Points on a hilly landscape, in no order, each with its height.
A ball rolls from a point to the lowest of its 2 nearest points, and stops where none of them is lower. Distance is the straight distance between rows; heights are no part of it.
nus (h 5.92): [ 96 156  76  91 148 138 125 162 150 174  80 152 125  83 114 121 124 105
 145 142 148 119 126 152 121 153  87]
Rar (h 5.73): [150 164  87  62 101 112 119 143 143 176  75 122 135 103 125 126 122 112
 148 104 164  94 143 148 166  90 110]
sapo (h 5.74): [135 122 117  88 140  88 136 176 128 146  93 104  84 105  89  99 134 133
 123 122 138 125 133 156 163 110  92]
Kopi (h 1.39): [148 112 140  92 122 124 103 114 104 101  89  95  81 132 123 149 121 134
 147 121 113 169 159 154  63 128 139]
leke (h 0.65): [ 77 149 119 125 154 117 132 146 118 104 128 159 130 117 153 144 128 134
 164 155 156 159 197 140  61 182 133]
Fis (h 1.18): [ 97 136 136 120 164 122 100 147 126  95 143  95  88  77  89 139 126 150
 147 144 142 173 102 147  71 135 143]
buf (h 2.75): [115 159 125 131 152 154 116  92 165 154 124  80 127 116 127 116 179 137
 182 122 148 131 103 160 128 102 118]
popa (h 1.43): [133  85 179 144 107  75 152 141 122 152 144 148 146 166 157 141 116 127
  90 123  97  89 144  89 180 144  96]
lese (h 0.40): [106 129 181 131 136  52 180 112 119 105 164 112 127 161  95 123 143 133
 166  98 137  95 165 193 147 152 125]
zizu (h 2.78): [145 137 125 157 131 160 116 103 138 150 167 146 164 120 169  85 147 127
 100 106 111 132 115  81 153 112 149]
raros (h 3.74): [117 107  86 114 141 153  93 142 134 169  72 141 123 152 175 147 149 109
 125 150 130 118 118 118 128 142  87]
Bovo (h 0.57): [ 76 166 136 111 105 104 162 161 115 113 109 184 116 142 160 188  92 134
 102 180 141 170 172 116  59 179 134]
Revut (h 5.76): [147  67  96 111 111 128  97 146 127 147 121 118 110 121 103 119 137 155
 120 155 107 148  68 102 136 103 125]
dez (h 2.55): [113  81 185 130  97  98 110  86 123 155 136 166 132 163 166 169 141 163
 102 131 116 162 153  92 122 161 100]
Rif (h 5.91): [ 81 177  84 120 125 200 134 148 145 127 116 157 157 133 150 162 131  81
 119 171 130 126  95 108 107 145 159]
zodo (h 4.26): [161 176 149 155 125  97 151 100 152 119 152  67 115  95 111  89 135 148
 126 102 135 154  96 143 139  61 144]
nov (h 1.46): [108 116 141 150 161 137 105 147 130 114 181 114  95  83  49 127 129 153
 134 147 127 154  91 122  94 123 129]
gez (h 5.57): [161 133  97  65 129 126 103 128 127 189  81 118 121  93 146 131 133 125
 132 124 130 124 119 127 144  88 126]
dapeg (h 1.93): [142  68 184 196 122 135 117  82 124 125 182 114 143 179 145 150 135 148
 115 129  80  87 105  75 134 145 116]
Tuzo (h 4.83): [ 89 145 114 121 132 178 150 121 144 105 130 121 127 138  82 103 154  93
 155 115 144 120 124 159 125 116 153]
rov (h 5.20): [117 101 156  96  61 136 122 101 116 137  76 117 115 164 128 156 127 116
 142  94 112  93  83 132 163 129 152]
govi (h 1.76): [135 129 158 122  76  95 143 160  97 167 127 179 162 178 178 136 102 120
  72 121 128 100 128  90 197 142 106]
fop (h 2.71): [130 120 129  89 101 167 104  82 125 164  96 104 134 114 118 154 150 122
 151 117 124 120  49 127 132 107 158]
pesu (h 5.63): [156 112 117 113 140 123 131 163 132 123 117 102  87 136 103  88 126 121
 120 118 114 131 132 142 142 101 125]
vez (h 1.72): [163  62 113 156 173  94 106 152 124 131 123 111  89 167  79 106 136 176
 129 139 124 124 139 144 149 129  78]
kazo (h 1.71): [149 129 172  64  72 100 135  90 107 109  67 100  92 126 134 158 109 133
 126  87 121 157 143 166  88 113 151]
lozaf (h 3.92): [181 177 124 175 141  93 121 102 154 130 154  86 129  95 120  68 119 165
 110  98 131 139 119 118 139  77 118]
zuzo (h 5.85): [107 154  92  68 124 124 130 173 135 169  66 154 133 107 149 139 120 106
 133 134 160 123 145 134 146 136 114]
zav (h 5.56): [131 110 172  57  69 108 121 120 102 145  80 171 135 133 115 182  87 151
 105 130 141 147  85 139 126 134 141]
teb (h 1.74): [ 99 124 153 135 150 129 126 157 131 137 187 152 120  81  50 124 109 152
  98 152 122 143  62  90 123 124 135]
fepa (h 0.97): [125 135 114 141 138 172 107  95 124 116 144 133 140 131 173 119 153 115
 151 119 134 156 167 111 106 135 163]
Vubi (h 3.36): [196 152  81 149 142 125 114 128 134 117 144 113 121  77 137  61 101 140
  85 119 117 143 136 109 135  78 138]
zepil (h 2.28): [143 160 127  92 125 154 116  91 150 169 105  79 119  92 122 147 153 122
 167 121 156 135  84 144 122  86 132]
vofak (h 0.33): [ 79 166  99 148 138 131 133 174 115 107 126 177 121 124 175 163  97 129
 122 196 143 155 172 111  56 184 112]
nuv (h 4.93): [115 129 192 147  68  89 138  58 123 111 148  95 132 145 133 144 171 157
 156  83 125 133  92 133 150 125 165]
ziz (h 5.51): [131 137 138  48  84 117 119  95 103 169  72 156 135 117 101 200 103 135
 137 122 163 129  88 137 105 142 136]
Fula (h 4.44): [ 68 146  85 171 170 197 149 124 140  97 160 151 146 128  83 102 152 102
 145 153 162 137 166 145 107 146 135]
Vuf (h 5.97): [127 149  55  86 170 143 120 157 137 153  79 134 107  83 119  98 132 105
 151 155 156 118 159 157 118 100  92]
pas (h 1.66): [120 143 132 105  90  92 154 199 117 142 114 170 144 173 168 141  98 104
  68 140 129 102 153  95 173 141 105]
Bol (h 0.91): [ 79 159 135 105 147 122 135 154 126 100 119 134 104 103 116 138 121 118
 160 142 145 161 147 154  73 169 141]
veke (h 2.84): [191 144  76 145 138 123 126 137 125  97 145 147 134  90 152  90 115 130
 113 135 124 145 181  95 127  94 145]
kozan (h 3.13): [ 97 135 108 146 162 164  93 106 157 169 111 120 140 114 141 116 182 152
 173 124 150 136 127 149 129 148 104]
rog (h 1.03): [158  67 183 170 135  90 141 136 129 134 149 116 142 154 130 133 123 140
 107 124  70  56 132  97 178 138  78]
kada (h 4.02): [ 98 156  67 162 156 159 138 194 147 120 110 151 119 124 130 141 125  89
 137 183 120 126 111 184 120 198  56]
dov (h 5.44): [131 124 131  67  94 105 108 110 109 180  66 130 126 114 149 174 128 131
 133 124 140 136 128 132 118 130 120]
begev (h 2.32): [138  71 202 168 104 110 110  65 128 128 155 140 145 171 169 173 124 158
 109 129  81 127 151  83 101 157 101]
botid (h 0.89): [108 166 162 141 122 135 160  79 147  98 156  94 158 138 162 107 175 125
 176  87 160 150 151 155 123 127 158]
mis (h 5.08): [ 96 108 178 130  53 129 128  71 128 136 122 127 127 175 136 150 152 132
 146  90 112 112  67 119 178 142 176]
pebi (h 5.64): [169  65 109  70  98 130  93 100 115 171  80 133 130 125 123 154 129 148
 116 153 108 137  67 101 131  95 122]
mabi (h 0.90): [132 150 143 136  84 130 164 110 122  89 155 120 154 135 138 123 125 104
 121  83 124 107 114 126 137 136 193]
fomuk (h 1.51): [150  40 157 181 139 120 127 109 135 114 157 103 113 186 113 141 126 146
 122 142  74  76 109  90 158 125  96]
bize (h 2.92): [140 160 176 156 149 109 146 118 135 117 188 110 168  56  91 110 105 144
 111  98 101 108 124 118 120 109 147]
zapi (h 3.31): [147 120 131 181 161 148 106 118 148 149 178 141 165 141 176 106 126 133
 111 120 113 107 154  70 140 128 114]
lutu (h 1.42): [155 135  97 137 109 169 141 126 117  87 143 152 147 131 168 140 121  90
 106 153 115 147 150  90 129 109 172]
Zoli (h 4.65): [ 99 129 108 163 166 183 135 109 137  84 155 107 119 151  93 103 153 112
 161 126 141 126 140 169 100 137 152]
lomut (h 5.12): [100 137  89  96 124 168 160 184 137 107  92 119  93 145  69 113 115  75
 115 140 126  91 109 160 137 124 137]
Zomit (h 2.06): [ 81 154 184 145 128 131 137 133 138 144 189 143 140  95  83 118 134 138
 118 122 146 144  84 106 148 139 150]
pez (h 3.27): [169 136 163 167 140  91 129 110 143 140 180 139 176  73 126 102 120 166
  96  99 101 103 116  92 141 116 132]
Kiba (h 4.25): [ 79 150  56 157 172 168 133 161 143 113 133 159 134 100  95 109 135 104
 143 161 159 140 155 178  95 161 100]
rosez (h 5.70): [139  93 140  79 112  85 112 155 115 171 130 155 147 110 125 131 113 172
 101 146 132 150  93 104 173 116 121]
mupo (h 2.80): [149  89 108 183 184 107 135 130 136 123 175 148 179 174 142 122 126 135
 137 133 125  77 235 169 140 136 107]
renom (h 0.71): [ 77 142 204 129 106  78 171 128 121 114 150 112 128 155  92 152 131 138
 156  91 145 104 133 143 154 168 152]
doka (h 1.37): [151  99 162 160 170 118  99 120 103  94 155  99  92 134 110 155  97 168
 144 121 105 158 158 110  61 138 135]
Nete (h 5.82): [ 79 165 118 151 126 180 134 161 133 118 117 148 128 147 134 163 125  85
  98 175 112 133  66 114  97 170 127]
tepar (h 1.47): [167  55 127 143 172  55 116 133 116  96 137  81  87 173  77 129 120 194
 169 141 124 145 159 153 111 140  89]
bod (h 6.03): [100 183  85 108  95 187 158 156 155 120  98 164 174 136 131 156 125  93
 115 155 153 110 120 101 150 125 177]
teset (h 1.95): [147 148 178  90  51  78 139  96 105 107  97 107 138 131 158 148 120 132
 122  71 147 147 141 164 105 121 146]
salu (h 5.47): [151  95 110 128 136 177 105 140 120 114 112  99  85 137  95  90 127 109
 119 128  96 116 102 137 136 102 148]
giz (h 4.52): [147 154 168 163 118 101 150  81 157 113 146  57 118 138 117 102 159 145
 159  95 139 148  80 164 147  80 130]
niza (h 5.65): [118  87 132 154 140 176 115 141 120  99 147 108  78 146  83 133 132 101
 110 144  95 127  70 109 103 120 148]
ridug (h 2.53): [142  97 106 160 184 104 140 157 124 114 158 156 159 157 166 142 115 126
 128 163 129  82 252 143 135 141  72]
bag (h 2.22): [137  99 136 138 146  89 145 161 106 129 120 147 130 179 179 129 112 107
 109 147 123 105 213 114 141 141  70]
Rut (h 4.76): [145 164 189 155 101  78 145  74 131 114 167  83 156 105 151 117 157 166
 144  82 145 147  89 128 134 110 152]
lekit (h 5.84): [133 138  81  80 150 101 142 183 128 128  94 137 104 109 107  97 119 118
 137 133 159 129 194 162 147 102 105]
zim (h 2.42): [105 179 167 145 125 135 148 119 137 142 185 115 150  75  63 103 117 142
 116 114 144 152 100 122 148  93 143]
gedi (h 1.83): [115 179 113  66 127 145 126  85 123 164 100 111 135  87 138 176 125 100
 168 118 160 129  87 133  91 113 155]
Tenuv (h 3.59): [172 159 131 161 125  97 153 109 136 129 169 145 175  79 124  78 113 146
  66  84 136  95 103  98 149  92 142]
Tazam (h 0.88): [125 140 111 100 108 164 128 139 114 116 106 155 136 129 167 147 107  99
 114 151 123 158 141 113 109 124 164]
makig (h 5.00): [ 80 124  93 139 146 185 143 133 142 119  94 123  89 145  73 105 147  82
 145 133 122  93  90 174 134 137 127]
nodev (h 2.10): [138 158  95 123 109 172 135 129 138 126 149 171 174 105 159 107 123 104
  95 128 125 138 113 100 155 110 181]
nono (h 1.97): [124  79 133 168 156 142 114 131 130 137 144 120 108 161 124 119 142 129
 121 138 110 114 121 103 144 143 113]
Bem (h 2.26): [178 128  70 170 163 138 103 124 112  99 145 135 135 113 190 125 104 168
 134 128 132 148 224  89 114 112 134]
nidun (h 3.91): [ 94 118  79 144 136 151 114 170 134 146  76 147 120 127 151 144 139  97
 143 156 124 103 107 160 126 188  51]
Melol (h 1.94): [118 110 134 118 121  91 125 187  99 149 117 162 129 187 187 133 114 102
  76 165 114 108 165 102 157 150  65]
kul (h 0.84): [114 125 145 137 155 103 140 111 133 130 142 112 123 157 122 107 170 136
 166 116 147 127 158 191 149 137 122]
zos (h 5.75): [ 88 123 116 166 135 183 115 160 133 102 151 123  94 134 101 141 128  90
 108 164 111 124  56 126  94 161 129]
katen (h 1.69): [143 136  89 150 141 164  89 108 118  91 152 142 135 120 189 125 118 147
 145 135 136 172 197  92  83 113 160]
zedek (h 3.80): [192 139 104 144 123 112 142 113 121 105 150 148 151  88 130  77  99 125
  67  96 112 123 106 103 129  83 152]
nalun (h 5.26): [121 121  88 121 133 183 147 165 135  87 124 114 100 147  87 108 112  65
 105 144 111 111 122 133 139  92 144]
zole (h 0.21): [115 149 142 153 124 135 150  87 130  89 158 126 162 134 160 116 155 108
 149 100 133 139 157 110 134 149 170]
Remev (h 1.26): [146  95 174 137 152  72 135 116 112 107 146  92  98 150  93 130 141 169
 155 124 125 136 157 148 110 142 111]
kam (h 1.00): [ 99 154 166 127 102 115 180 134 134  95 162 123 140 152 103 135 121 101
 139  86 132  97 133 131 153 156 168]
ziled (h 1.40): [124 157 114  62 104 156 124  94 109 144  92 145 152  98 162 166 107 104
 136 140 138 151 125 140  75 126 169]
bote (h 5.77): [162 120 128 124 123 115 106 147 134 143 135 111 103 107  87  88 127 154
 107 116 113 140  98 116 170  90 123]
notar (h 1.11): [159 103 157 128 140  95 104 114 108 111 125  94  81 127 114 131 128 171
 149 128 116 175 144 135  87 129 132]
tezuz (h 4.11): [ 84 155  67 164 167 141 136 201 135 112 117 167 129 104 145 137 112 111
 154 183 150 143 158 171 101 188  64]
faz (h 5.32): [151 132 142  77  82 123 123  92 120 150  78 107 125 143 158 136 142 124
 142  89 124 109 117 143 154 119 141]
nize (h 3.46): [126 101  87 138 161 170  85 119 156 175  96 130 131 135 160 102 170 126
 146 132 127 120 125 126 147 128 106]
fupe (h 3.22): [151 106 110 192 183 144 118 126 140 144 171 137 152 163 146  92 131 147
 129 124 117  94 187 120 154 124  90]
turor (h 5.48): [179  93 127  86 101 140  97  92 112 139  66 109 102 139 151 138 128 121
 117 114  95 140 104 135 125 103 141]
voz (h 5.62): [155 115 174  70  82  69 140 158  95 137 116 178 154 119 108 144  73 168
 106 127 154 142  80 124 160 131 139]

Call two points neighbours if one is among the 2 nearest of the other. Go from one point of each pair to the other, from neighbour to neighbour, staying as low as possible. Name the highest point that can't be avoided.
zole, vofak -> zedek
notar, lese -> Remev
pas, Tazam -> zapi
pas, rog -> govi

For each start below, name the point where the ball stops.
fupe -> pas
turor -> zole
Tenuv -> vofak
zedek -> zole
